Each row is a point on a landscape with many valleys, with its height.
A ball rolls from a point to the lowest of its 2 nearest points, and stops where none of them is lower. Distance is the straight distance between rows; heights are no part of it.
(1324): [106 151 143 168 174 177 113 134 128 137  91  91 153 136  66  81 133 155
 173 128 102  54 118 127 134]  height 53
(1647): [168 115 148  84 122  85 134 162 161 124 116 203  86 122 177 138 127 113
 160 143 147 138  90 143 114]  height 150
(638): [143 139 102 104 107  72 109  95 131 136 108 148 100 152 158 145 131 100
 122 166 183 153 134 164 117]  height 323
(400): [132 113 110 105 120 118 159 132 115 144 119 132 142 151 161 168 126 117
 135 142 157 135 148 162 138]  height 221
(774): [140 133 157 146  86 140 188 126  80 113 174 114 117 124 132 140 109 140
 125  91 134 156 151 128 134]  height 658
(113): [138 173 138 134 145 180 172  84 165 146 124 114 125 151  63  80 138 165
  53 135 107  93 165  90 118]  height 350
(1884): [133 131 179  96 123  90 167 187 135 123 154 128 150  96 193 163 155  78
 128  94 119 103 142  93 107]  height 325
(707): [157 149 141 157 124 192 178  96 126 148 133 109 113 158  85  99  91 182
 131 100 105 110 141 123 144]  height 683
(1242): [156 169 214 117 125  84 173 161 108 117 154  93 135 131 123 115 154  80
 128  75 163 103 141 121 103]  height 598
(2075): [ 79 102  61 119 128 105  74 126 158 152 101 142 150 154 144 199 118 148
 126 153 154 145 144 171 162]  height 592
(698): [117 140 128 115 139 167 204 140 115 157 115 104 186 194  75 152 115 173
 115 120 149  76 168 164 151]  height 210
(145): [124 106 102  87 126 111 141 141 134 148 110 153 155 181 164 199 103 130
 132 124 154 105 158 171 139]  height 199
(665): [ 90 100 136 152 137 179 130 151 105 125 144 105 163 119 143 155 134 141
 152 116  76 115 123 110 157]  height 224
(1980): [107 130 146 107 156 135 139 175 171 124 121 139 188 133 148 138 170 104
 126 120 103  81 128  97 113]  height 400
(427): [119 163 150 109 145 133 169 141 109 134 142 106 160 165 129 146 156  98
 106 129 162  98 159 110 105]  height 282
(1837): [169 154 158 144  92 182 185 107  91 129 146 108 115 149 100 106  75 173
 160  71 109 123 136 142 142]  height 687
(388): [149 131 121 136  67  80 155 113  77 102 122 122  98 109 123 103 114 103
 128 116 161 191 119 163 114]  height 334
(218): [ 96 108  89 119 127 181 157 137 125 165 169 126 163 155  94 188  92 189
  85 145 100 103 176 125 176]  height 300
(806): [ 96 120  76 116 158 140 107 133 146 156 102 144 182 165 105 163 131 162
 109 145 150 112 168 168 150]  height 463
(2056): [142 140 135 101 151  51  93 132 152  97 127 178  99  84 125  82 158  81
 111 156 166 154  89 109  93]  height 552
(1267): [135 143 146 114 174 112  97 144 139 102 115 162 137 122 137  81 165  99
 137 138 149 120  98 120  91]  height 243
(1060): [138 104 141 115 108 120 164 185 136 110 120 154  85  78 168 144 121 104
 169 120 121 173 109 139 145]  height 255
(143): [121  82 116 154 128 168  87 128 159 141 120 119  98  84 150 129 108 142
 153 151  62 125 109  76 137]  height 574
(1682): [141 130 142 112 130 174 136 114 169 139 162 141 142 100 142 137 143 137
  65 148  72 114 154  64 121]  height 281
(29): [141 120 141 124 132 106 104 161 131  89  97 162 104 113 153 101 124 107
 197 136 148 159  67 164 119]  height 192
(1119): [ 91  93  83 148 112 105  76 144 161 110  96 141 126  90 165 153 136 117
 153 140 114 163  90 138 157]  height 404
(528): [179 154 185  92 107  93 187 131 104 135 162 128  92 127 146 119 110  93
 117  83 181 130 151 124  97]  height 369
(1117): [140 138 144 159 155 162  94 116 108 114  94 123 128 156  83  70  93 167
 191 120 129  95  87 156 116]  height 452
(1898): [ 75 132  70 132 153 122  77 111 139 147  96 123 183 161 100 161 150 135
  93 175 159 113 152 167 144]  height 456
(600): [126 100  94 128 124 204 162 114 131 163 135 127 136 150  96 162  83 186
 109 132  94 109 166 124 169]  height 285
(868): [145 128 144  68 137 100 133 148 179 139 110 161 143 161 175 147 145 108
 131 149 143  93 128 130 110]  height 124
(88): [106 105 115 129  80  99 141 161  85  90 137 109  92  47 124 112 142  89
 118  97 118 201 104 113 132]  height 641
(596): [137 202 146 153 108  81 122  90  69 101 134 111 133 167  69  43 126 103
  89  71 148 134 139 161  58]  height 233
(2070): [123  95 135 138 150 193 145 124 155 169 112 118 110 132  80 119  78 193
 142 125  83  60 142  92 157]  height 677
(646): [132 132 151 110 133 103 165 183 109 124 144 121 169 114 169 151 159  88
 154 102 151 112 131 132 110]  height 299
(1992): [113  81 102 135 127 123  89 130 163 132 100 140  89 129 155 158  81 152
 177 133 121 159 101 147 160]  height 264
(2219): [ 88 141 141 142 178 142 102 164 145  90 121 123 186 105 143 105 186  91
 127 124 103  99 116  82  92]  height 441
(1784): [112 162 182 122 139 115 163 179 123 129 179 103 163 116 155 160 171  75
  93 110 120  94 158  74 111]  height 352
(1929): [167 178 201 152  95 145 168 115  85 106 178  90 136 133  88 114 126 127
 111  61 115 138 154 138 136]  height 541
(986): [127 146 177 171 124 208 152 137 100 132 158  80 145 110  81 129 123 158
 152  86  70  96 130  92 166]  height 256
(1871): [135  76 108 104 119 130 125 144 171 140 119 157 107 141 169 175  84 152
 165 130 128 170 125 158 160]  height 253
(1874): [116 118 112 108 108 115  84 117 209 137 123 176 111 103 189 177 127 134
  91 161  87 131 126 101 141]  height 241
(276): [101 173 121 125 157 135 139 129 139 142 142  97 163 146 103 151 182 100
  45 160 134  89 163  74  99]  height 488
(1102): [105  82 112 120 141 134  87 161 168 128  95 153 144 135 166 152 107 145
 200 119 108 112  98 147 147]  height 584
(693): [140  72 108 102 120 183 143 126 163 156 133 141 119 161 138 181  70 194
 127 127 104 115 161 129 174]  height 271
(1760): [130 168 121 147 137 178 147  81 121 134 135 103 138 132  74 101 136 152
  80 145 116 116 157 103 116]  height 368
(314): [100 107  98 152 133 128  78 118 126 112 108 131 141 133 137 112 144 127
 159 150 153 138 103 148 137]  height 438
(814): [125 110 158 142 155 162 112 173 125 104 112 130 154 128 137  99 124 125
 219  82 114  94  83 159 125]  height 462
(1740): [ 95 138 116 173 103 135 137 106  61 119 168  88 155 102 114 138 159 113
  80 144 113 168 135 112 128]  height 355
(1924): [142 109 116 112  95  93 127 129 132 101 129 156  72  82 130 106 131 113
 140 147 127 192  97 126 129]  height 287
(356): [123 129 128 157 111 169 159 117  82 115 150 105 138 136 120 130 117 155
 145  94 123 147 129 149 152]  height 664
(1658): [152 173 140  86 155 137 152 112 191 146 109 148 135 164  91 105 157 124
  82 146 138  90 144  98  87]  height 201
(663): [138 139 161 113 130 134 187 149 101 131 146 111 167 156 135 167 143 115
 133 101 130  90 162 125 119]  height 312
(556): [122 106 140 115 120 105 180 186 107 118 130 122 152 129 186 188 134 101
 170 110 149 124 125 160 132]  height 272
(219): [119 167 199 142 125  58 112 142  71 108 154  63 156 116 105  91 182  60
 103  70 166 114 138 121  84]  height 617
(2059): [145 143 107 112 118  76 103  78 144 142 134 139  88  97 149 120 158 105
  58 170 163 158 149  91  95]  height 279
(897): [141 100 114 158 114 139  89 101 117 116 138 138  91  90 119  80 105 142
 152 143 116 157  92 124 130]  height 629
(1372): [110  72 115 175 124 139  60 118 114 128  99  93 104 119 118 117  79 161
 200 133 123 148  98 152 154]  height 427
(1559): [ 87  82 114 169 141 181 146 155  91 137 139  92 147 147 131 172  76 190
 150 109 116 134 129 157 171]  height 117
(1121): [ 97 137  87 123 171 120 131 134 124 150  96 117 175 189  85 140 125 151
 130 136 179 100 163 199 137]  height 470
(619): [ 96  82  92 169 131 168 118 131  85 119 139  93 146 126 139 140 100 156
 149 133 116 156 123 145 167]  height 158
(1803): [112 152 101 116 154 155 127 101 164 137 125 123 156 145 111 148 168 123
  48 177 124  93 162  93 110]  height 478
(2030): [180 151 166  88 104  97 178 120 120 111 145 153  75 119 150 104 103 122
 129 104 163 145 133 150 105]  height 348
(1780): [100  84 113 126 148 153  99 146 171 144 103 134 156 133 161 179 101 158
 149 121 100 109 127 122 154]  height 582
(2194): [ 96 126  94 107 124 135  67 103 206 155 108 156 147 137 162 175 138 142
  87 159  98 113 138 102 147]  height 229
(702): [ 93 136  88 132 122  67  73 114 125 128 115 114 140  98 165 164 168  70
  72 174 149 144 135 109 112]  height 393
(2102): [129 131 131 179 121 169 104 128  79  96  97 101 134 148  94  74  78 157
 192  98 113 119  89 171 128]  height 443
(72): [194 173 163  98 142  93 143  99 136 135 125 166 105 176  98  67 116 124
 121 140 182 124 124 154  70]  height 515
(2011): [156 101 127 126 123 139 101  96 163 127 135 151  64  90 150 115 103 146
 135 170  95 147  97  91 128]  height 568
(618): [129 108 170 161 136 198 118 134  98 122 142  92 111  98 111 119 112 145
 162  99  61 100 121  89 141]  height 218
(1644): [131 136 175 129 146 162 156 153 142 131 169 123 144 103 160 138 157 117
 110  97  82 101 142  74 129]  height 294
(1861): [136 150 142 116 175 101  72 115 177 108 128 173 131 125 111  68 168 106
 116 158 147 117  94 103  71]  height 242
(592): [180 171 138  99 136  79 125  81 133 139 137 150  83 154 120  72 126 110
  81 150 180 129 134 124  59]  height 523
(1578): [116 122 102 135 125  89 129 109  89 103 105 130 132 146 135 117 122 120
 156 129 182 161 128 184 132]  height 308
(2173): [108 121 101  98 145 151 176 157 105 164 129 121 170 189 101 176  92 170
 112 115 149  94 165 182 161]  height 236
(1137): [137 131  79 101  93  44  96  98 153 134  98 151  78 118 157 151 155 103
 109 178 166 174 109 151 119]  height 310
(1679): [139 159 113 134  94  92 151  84  66 130 139  97 107 133 108 111 110 112
  91 136 169 153 164 144  94]  height 110
(165): [125 150 169 151 170 184 116 142 133 120 119 102 143 119  84  74 154 139
 161 109  85  54 112  81 131]  height 128
(889): [ 96 109 131 141 169 148 101 170 161 103 111 145 186  93 163 122 156 100
 167 120  73 103  87 111 119]  height 426
(1838): [123 101  83 122 123 117 122 112 109 126 106 133 145 159 134 154  96 150
 172 125 174 169 133 197 153]  height 289
(933): [133 127 113 140  71  99 168  93  58 156 151  93 100 116 122 153 105  98
  76 150 158 167 159 135 119]  height 130
(1453): [ 95 104  90 152 120 120  90 137 123 102 110 125 134  77 146 123 152 107
 126 147 109 161 108 116 136]  height 395
(436): [110 144 131 178 105 168 150 123  58 117 182  81 153 121  91 144 156 137
  85 126  91 140 141 106 151]  height 326
(616): [ 77 136  77 108 159 132  96 130 154 154 117 124 184 182 111 182 152 129
  67 186 148  84 160 137 138]  height 464
(2057): [108  89  55 138  97  73  97  96 119 118 100 138 104 126 136 140 117 126
 136 155 154 193 115 179 152]  height 358
(708): [136 136 127 124  94  90 166 133  86 118 134 117 115 107 147 144 136  93
 127 130 174 160 140 157 128]  height 309
(1488): [144 162 130 119 152  95  90  88 187 120 139 156 113 117 135  91 166  98
  96 166 143 135 117  82  80]  height 217
(2137): [152 176 149 150 115 124 158 127  67 110 136 109 139 157 113  98 128 133
 142  70 145 140 134 167 123]  height 502
(1716): [176 164 176 117  93  94 192  93  82 139 166 113  75 114 128 117 110 117
  82  87 160 151 162 115 106]  height 396
(1530): [153  97 119 115  80 105 154 172 117  98 123 133  63  71 138 128 109 116
 157 135 112 213 101 127 151]  height 273
(902): [ 84 105 104 134 158 176 156 150 109 158 147 106 185 160 108 181 107 180
 122 119 102  96 150 142 182]  height 319
(2221): [117 106 126 151 125 162 137 150  91 110 134 110 144 132 126 123 106 152
 188  87 122 141 111 169 146]  height 668
(1069): [104  65 116 154 118 143 123 174 123 121 133 109 121 107 169 161  92 140
 187 109 113 159  94 160 170]  height 212
(424): [127 175 140 182  82  94 144  94  32 110 159  86 141 134  87  77 110 116
 105  68 111 166 142 162  97]  height 320
(1680): [150 113 124  90  95 101 166 146 161 135 132 157 100 109 181 180 112  99
 112 143 131 137 139 122 131]  height 275
(711): [149 157 167 119 115  50 172 171  93 130 141 106  88  81 159 151 143  72
 112 100 164 135 135 104 119]  height 413
(2283): [119  80 103 140 131 183 109 123 158 167 119 109 118 145 109 160  57 208
 172 144  91 109 154 120 155]  height 173
(1503): [140 157 129 121 151  38  96  78 124 133 130 141  91 112 109  69 146  75
  57 144 173 152 129 107  64]  height 539
(1266): [125 148 138 139 146 184 167 130 127 141 139 108 147 126 109 119 138 151
 135 107  91  87 143 101 142]  height 291
(1329): [114  92 120 129 145 174 101 127 158 136 120 130 141 123 151 146 106 147
 150 137  65 103 123  93 144]  height 577
(130): [124 120 103 153 165 115  51  94 150 122 101 155 130 119 114  86 146 138
 165 158 141 143  84 136 117]  height 428
(173): [108 146  71 102 143 152 100 110 183 157 105 132 162 151 121 166 146 126
  47 185 123  98 155 110 149]  height 471
(1343): [153 174 174 133 108 125 166 118  98 116 191  91 125 117 116 129 146 118
  82  81 122 132 156 104 111]  height 528
(1892): [130 142 110 118  73  48 161 148  47 147 122 101  84  75 129 130 114  57
 124 117 178 181 128 134 128]  height 376
(758): [ 95 127 109 162 157 189 156 136 139 159  91  92 162 158  44 102 106 188
 128 136 117  64 149 151 155]  height 148
(841): [149 148 122 127 114 131 164 113  85 118 127 120 139 167 109 119 110 122
 135 113 167 136 152 170 117]  height 489
(2146): [127 102 127 178 124 146  78 117  80 121  95 100 105 132  90  77  57 160
 203 121 114 145  89 168 125]  height 434
(1577): [ 85 122  99 111 177 143 134 176 142 156 100 130 197 170 103 145 148 151
 124 131 125  58 141 142 151]  height 359
(384): [152 149 128 114 155 181 161  94 168 165 117 128 120 164  64  97 131 177
  84 145 125  78 142 118 135]  height 335
(295): [101  90  99 135 117  95  73 152 167 114  81 153  96 104 155 128 127 128
 194 164 111 176  66 143 167]  height 410
(1354): [121 104 124 142 160 187 137 135 135 155 107 102 140 150  85 122  87 179
 170 105 104  70 146 127 153]  height 675
(685): [ 93 116  66 114 137 143  41 119 184 175  98 143 136 167 104 173 106 205
 125 155 120 113 164 138 170]  height 203
(1732): [168 158 131  88 152 133 110  82 194 145 131 157 120 153 124 111 140 140
  75 167 121 105 155  95 100]  height 167
(1066): [142 133 117 148 157 128  60  81 142 122 118 149 129 123  96  63 136 134
 128 161 122 140 105 111  99]  height 419
(1996): [133 104 148 157  99 142 111 126  86 105 138 118  84  81 117  65 101 134
 156 109  97 166  86 122 135]  height 632
(392): [149 159 178 163 100 170 184 133  81 138 190  88 162 149  99 148 146 154
 119  79 101 120 149 121 165]  height 560
(89): [138  90 145 106 149 129 115 175 155 112 102 161 128 114 186 136 129 118
 198 104 110 124  84 139 144]  height 588
(379): [108 107 124 137 173 148  71 146 163 117 106 145 141 102 150 107 139 122
 180 155  85  92  89 103 112]  height 411
(782): [102  83  70 133 139 160  89 122 174 172 115 127 125 151 102 174  70 197
 136 151 104 113 158 135 170]  height 188
(996): [126  72  89 135 122 112  92 119 145 131 107 142  99 157 139 149  90 166
 186 123 159 184 121 186 164]  height 274
(47): [128 111 118 134 161 150  93 129 145 128 106 151 137 132 134 113 126 139
 168 137 112  84 107 138 131]  height 401
(343): [132 137 133 119 157 153  96  94 185 128 148 155 123  87 148 126 142 137
  98 153  87 104 133  63 114]  height 298
(69): [144 146 153 113 158 192 168 107 153 145 126 119 144 160  86  99 133 153
 119 119 111  77 154 106 128]  height 316
(2206): [ 94 138 165 123 145 125 155 186 125 126 146 109 189 139 157 161 175  88
 123 122 116  86 139  99 116]  height 379
(349): [166 141 136 122 137  81  73 103 167 126 138 204  74 112 132  77 150 121
  99 172 141 162  91 107 100]  height 558
(895): [167 153 200 122 114 126 177 151  92 112 159 119 143 141 130 126 153 110
 158  72 154 117 136 149 116]  height 589
(887): [ 67 123 106 130 172 152 162 170 113 147 137 114 202 172  81 164 137 172
 106 129 108  64 159 134 170]  height 339
(576): [109 117  97 116 132  97 101 117 155 120 109 141 143 129 167 153 151 106
 117 164 141 125 120 139 129]  height 597
(2095): [128 125 131 140 144 167 116 115 121 120 127 113 126 120 127 121 128 133
 123 126 109 128 119 122 134]  height 606
(2055): [ 99 125  67 126 121 100  80 101 146 141 116 135 144 158 158 186 139 117
 100 167 166 136 148 160 139]  height 594
(948): [121 145 130 122 173 157 110  89 177 123 117 149 139 119 114 101 170 126
  85 173  97  96 136  67 108]  height 314
(1545): [164 124 128  82 125 106 130 113 187 138 112 177 109 167 170 150 122 131
 151 146 144 118 123 151 112]  height 94
(1118): [131 129 148 134  80  96 158 155  70 101 156 107  82  65 130 127 141  95
 110  84 128 184 135 122 133]  height 646
(1536): [126 127 157 139 160 187 108 145 132 128 119 108 121 107 108  97 115 141
 178 114  87  84 109  98 131]  height 180
(1902): [149 128 129 140 139 206 163  83 146 174 138 111 110 148  76 121  95 186
 111 122  85  75 154 102 153]  height 680
(1735): [ 88 140 108 183 149 176  94  98 101 118 113  85 161 110  77  84 151 146
 128 139  93 112 115 113 130]  height 616
(1978): [119 179 145 121 144 147 167 112 137 152 151  90 156 163  86 125 168 120
  50 137 148  95 180  82 108]  height 501
(2257): [121  77 112 156 116 127  37 105 150 129 101 123  66 135 130 115  82 165
 179 157 127 157  84 134 146]  height 421
(1054): [149 137 191 129 148 176 147 169 113 110 133 132 132 148 129  99 111 149
 212  73 117  93 103 151 126]  height 475
(567): [164 160 155 104 142 115 143 124 136 131  97 153 130 180 116  91 120 123
 143 130 178 102 125 158  90]  height 506
(192): [103 125  99 200 132 173  67  70  90 117 105  82 132 114  70  69 104 160
 147 146 100 122 108 119 119]  height 621
(312): [ 89 108  71 116 127 142  53 111 199 167  95 164 140 151 135 195 101 178
  96 145  99  98 153 119 164]  height 215
(264): [152 181 127 138 102  78 140  81  70 116 131 121 108 148  99  63 114 105
  98 109 159 152 140 152  82]  height 175
(342): [175 168 157 133  77 123 186  89  85 125 163 113 105 139 108 103 101 141
  79  91 124 165 159 131 115]  height 380
(225): [127  88 107 102 135 106 103 147 185 122  91 173 129 139 187 167 119 118
 181 141 135 124 105 162 139]  height 587
(102): [ 90 162 130 141 171 166 101 154 151 116 126 112 178 106 132 118 184 116
 105 148  80  83 119  56 110]  height 460
(2047): [136 163 142  94 160 133 157 119 154 132 122 124 157 184 110 114 156 120
 117 145 171  89 151 122  98]  height 240
(2207): [102 110 126 122 123 117 148 155  98 139 135 119 162 126 161 190 134  99
 143 122 155 128 133 160 157]  height 247
(393): [147 165 127 108 152  57 113  88 140 141 135 129 107 148 120  95 147  86
  71 159 196 127 139 106  59]  height 531
(1382): [100 107  88 106 135  91  81 135 184 147 103 165 137 146 166 190 128 133
 158 139 147 130 129 177 158]  height 590
(71): [146 148 108  84 120  48 100 104 161 142 123 162  76  94 166 140 152  95
  89 178 172 145 115 111 111]  height 297
(2175): [ 95  70 112 168 127 165 118 154 116 113 132 115 130 103 157 164 101 140
 159 126  96 148 113 112 168]  height 189
(1491): [134 176 148 157  92  72 130 111  49  93 149 110 137 144  84  44 124  98
 106  52 134 158 116 178  84]  height 280
(1662): [123 144 141 106 143 141 137 132 183 129 156 123 151 114 146 144 156 103
  58 146 104 105 163  54 114]  height 258
(935): [163 127 145 117 110 105 131 128 134 107 142 161  75  91 156 117 132 113
 116 137 139 157 120 125 118]  height 301
(1563): [136  97 109 111  92 126 132 123 188 141 130 146  89  89 182 183 109 133
 103 158  87 160 126  97 147]  height 252
(2270): [128 116  83 106 103  48 116 123 131 141  86 147 105 131 166 171 124  87
 165 160 188 162 125 177 131]  height 336
(744): [135 144 193 105 124 129 183 189 139 134 184 123 151 107 174 175 160 108
 105  90  96  91 147  74 124]  height 324
(1053): [119 117 152 130 150 193 138 145 123 128 146 115 164 111 136 140 138 148
 127 119  67  87 138  77 137]  height 261
(2232): [ 91  66 107 146 139 185 128 137 124 158 137  88 140 136  97 173  58 211
 158 117  96 118 141 137 173]  height 151
(2256): [110 117 163 139 173 136 101 177 122  96 113 137 161 103 162  94 157 100
 189  98 105 101  73 124 120]  height 445
(850): [133 126 121 176 120 154  85  89  99 114 115 106 116 122 106  65  96 150
 148 129  97 142 107 129 119]  height 625
(756): [ 91 120  74 147 115  70  98 116  85 117 115 107 135 111 148 156 162  84
  87 174 152 169 121 138 134]  height 382
(1673): [191 132 164 100  87  99 167 137 124 109 164 172  35  87 139 102  88 126
 126 107 149 175 127 121 115]  height 330
(2130): [152 128 134 111 124  58  84 143 168 116 118 208  72 108 141  91 156 100
 131 181 154 154  72 118 110]  height 555
(767): [137 139 154 117 122  56  99 105 126  98 134 145  91  85 107  63 150  89
  91 137 158 156 118 109  80]  height 546
(423): [105 150 114 128 156  77  90 133 144 100 113 124 137  99 166 129 185  65
  95 157 146 138 125 105  95]  height 406
(92): [127 154  97 146 146 154 107  75 112 109 135 111 143 127  92  79 159 125
  75 153 132 128 139 108 100]  height 388
(1951): [137 116 127 106 162 150 126 157 165 122 105 151 163 162 143 136 132 143
 172 123 107  87 122 130 132]  height 391
(146): [132 109  88 119  90  75 121 123 130 111  96 155  80 109 151 137 122 113
 165 154 170 191 104 173 141]  height 347
(109): [127 135 119 129 133 137 135 110 141 125 137 126 139 121 158 138 141 108
 111 152 127 127 139 119 119]  height 601
(1617): [152 111 131 111 115  79 111 167 161 122  93 189  80 114 162 126 122 111
 189 139 141 164  62 155 136]  height 169
(303): [106 119  92 152 155 178  98 103 125 135 108 105 149 126 109 115 140 141
 131 153 108 106 126 116 135]  height 611
(1770): [133 187 206 134 133  74 138 160  88 122 188  71 146 122 122 134 172  76
 118  60 154 123 140 117  97]  height 607
(751): [138 103 101 135 117 121  79  97 177 127 111 169  91 102 153 121 136 132
 132 164 115 159  89 109 142]  height 565
(1389): [111 154 119 152 146 178 192 139 139 156 102 112 165 182  52 115 117 181
 119 105 136  63 148 170 154]  height 178
(670): [178 112 153  85 134 121 143 142 169 143 109 201  88 154 172 134  98 135
 180 132 132 133  97 159 125]  height 126
(2010): [117 139  95 140  95  93 132  86  55 148 158  89 129 108 127 148 135  87
  41 161 149 169 150 117 111]  height 204
(1112): [121  80 103 148 116 104  47 123 156 117  88 140  63  96 133 113 117 137
 185 167 121 180  66 120 147]  height 415
(1812): [173 126 139  87  90  78 146 131 142 118 146 178  33  71 144 124 117 104
 102 143 144 179 121  99 124]  height 315
(1486): [166 146 129  85 132  98 100  89 198 127 125 183 103 140 142 119 144 116
  96 167 146 129 135 109  97]  height 191
(1825): [130 156 161  95 168 142 131 125 211 139 139 143 144 140 132 112 159 118
  75 131  98  75 154  56  93]  height 228
(324): [125 145 113 150 142 108  76  73 116 109 137 127 122 110  90  51 160 126
  85 150 126 153 110 108  80]  height 407
(700): [121 143 111 137 136 125 139 116  87 129 105 116 168 182 102 143 123 141
 133 123 188 134 158 187 130]  height 479
(1653): [153 133 189 128 104 139 183 173  96 113 167 118 156 143 148 149 145 118
 179  58 121 118 129 152 150]  height 581
(2060): [149  93 146 131 128 158 113 136 160 124 135 147  86  93 159 131 100 136
 152 126  70 138 101 103 137]  height 572
(95): [198 133 166 123  97 169 171 100 116 132 150 133  82 137 124  92  74 174
 152  85 117 153 127 135 131]  height 691
(2133): [169 163 175 119 142 151 149 136 132 124  97 158 138 192  85  84 118 155
 165 101 157  96 111 171 106]  height 497
(1502): [139 173 175 130 127 137 173 120 115 129 174 101 143 131  95 129 171 121
  62 106 125 108 173  74 116]  height 516
(1431): [113 138 110 165 171 186 116 110 109 150  86 102 162 140  55  95 121 173
 146 135 118  81 131 143 151]  height 109
(1088): [138 159 179  81 163 115 139 150 195 128 152 155 136 133 144 114 159  98
  95 125 137  94 140  56  69]  height 193
(116): [149 123 146 111 156 114  89 146 146 105 120 190 101 114 144  79 139 121
 168 145 142 133  68 127 108]  height 216
(694): [149 153 139 104 103  29 167 158  73 155 126 105  65  60 135 132 124  52
 102 108 189 161 126 108 113]  height 397
(1447): [125 122  95 105  75  63 145 140  57 117 108 124  97  95 117 125 114  80
 146 139 170 199 112 169 135]  height 356
(1472): [ 98 113 112 172  75  95 148 129  48  96 139  87  94  79 112 111 115 119
 121 104 109 210 121 144 141]  height 414
(1986): [136  87 131 126 110 145 162 159 134 119 131 139 107 119 170 142  92 135
 177  96 126 161 107 153 155]  height 234
(650): [138 149 104 116  97  86 120  86 106 152 145 103  96 118 141 158 139  94
  47 181 159 156 155 112 103]  height 251
(1706): [139 143 157  61 163 105 130 158 199 137 121 163 156 143 168 128 157  98
 122 138 122  82 131  94  83]  height 154
(310): [ 98 102 106 175  84 122 114 127  66  97 141  94 130  88 116 100 147 105
 109 120 111 206 116 124 146]  height 398
(2114): [101 118 102 159 115 128 111 105  84 102 148 107 136  97 132 116 149 104
 108 127 117 163 123 110 124]  height 381
(1728): [144 179 153 165  77 116 157  79  60 111 167  90 117 125  90  82 117 129
  79  76 123 161 156 129 124]  height 351
(910): [135 142 187 143 113 178 184 156  77 123 184 101 160 137 127 163 132 141
 169  58  89 122 133 135 166]  height 571
(1901): [ 96  96  65 147  82  76 109 112  77 111 109 107 119 114 126 150 142  97
 114 164 170 185 125 172 138]  height 370
(1348): [172 177 202 147 105 164 183 130  96 121 175 101 157 154  79 117 125 157
 146  61 104 113 145 142 152]  height 551
(2200): [130 119 137 151 132 183 134 131 113 129 117 124 139 142 106 120 108 167
 187  94 113  96 126 153 135]  height 671
(1219): [111  98 116 148  91 124 114 150 102  86 122 118  92  61 126  86 124 106
 139 116 100 193  81 119 133]  height 636
(16): [126  85 134 101 105 138 182 181 112 130 134 143 136 149 183 187 111 123
 156 102 121 122 135 153 153]  height 292
(1593): [ 97 140 147 178 122 198 157 125  87 126 164  79 167 109  84 138 147 160
 111 105  81 106 126 103 162]  height 293
(2009): [169 133 174 112 163 152 173 165 121 129 110 152 146 179 112  91 121 143
 197  90 136  85 105 161 127]  height 486
(117): [130 115 108  88  79 102 138 125 191 133 131 165  88  90 196 191 119 102
  90 178 121 160 149 107 152]  height 263
(1451): [152 124 107 130 125 103  72  79 170 130 117 186  78 133 132 102 146 129
 116 170 145 164  95 135 112]  height 562
(366): [115 129 126  89 181 138 135 165 177 135  97 142 178 188 132 140 148 132
 140 124 131  57 136 133 122]  height 378
(348): [ 91 114  73 152 142 121  92  96 109 124 105 117 172 148 115 146 147 124
 128 158 150 135 131 166 136]  height 448
(1397): [ 98 140 139 139 168 103  92 150 147  92 143 120 171 100 147 104 190  67
 103 133 141 118 118  91  83]  height 422
(2159): [140 112 104  83 140 129 171 148 131 168 114 150 160 190 121 170 103 160
 149 117 170 103 167 199 143]  height 222
(808): [130 120 119 103  90  91 154 149 118 123 135 122 107  95 175 171 137  86
 120 141 149 150 138 128 128]  height 290
(1939): [130 107 148 114 125 158 184 160 107 134 149 133 160 154 147 166 124 137
 147  99 113 122 149 140 147]  height 311
(623): [141  76 100  88 107 142 115 123 194 155 118 165 113 152 156 185  77 176
 131 130 109 125 142 148 162]  height 262
(908): [147 129 165 137  67 119 198 140  73 116 174  98  97  78 147 159 122 112
 112  92 129 177 146 126 149]  height 652

For each start below, name the point where the ball stops.
(2219) | (1679)
(1372) | (1324)
(707) | (1871)
(1770) | (1898)
(225) | (1871)
(314) | (1559)
(89) | (1871)
(1447) | (1559)

Call two points neighbours if one is among the 2 nearest of the other. Go from one point of each pair to the other, from neighbour to neighbour, staying as low as possible. Name the highest point that can't be avoided.
(1545) and (1324) | (663)
(1732) and (1679) | (1716)
(1559) and (1324) | (1884)
(1732) and (1545) | (1267)
(145) and (1324) | (2173)
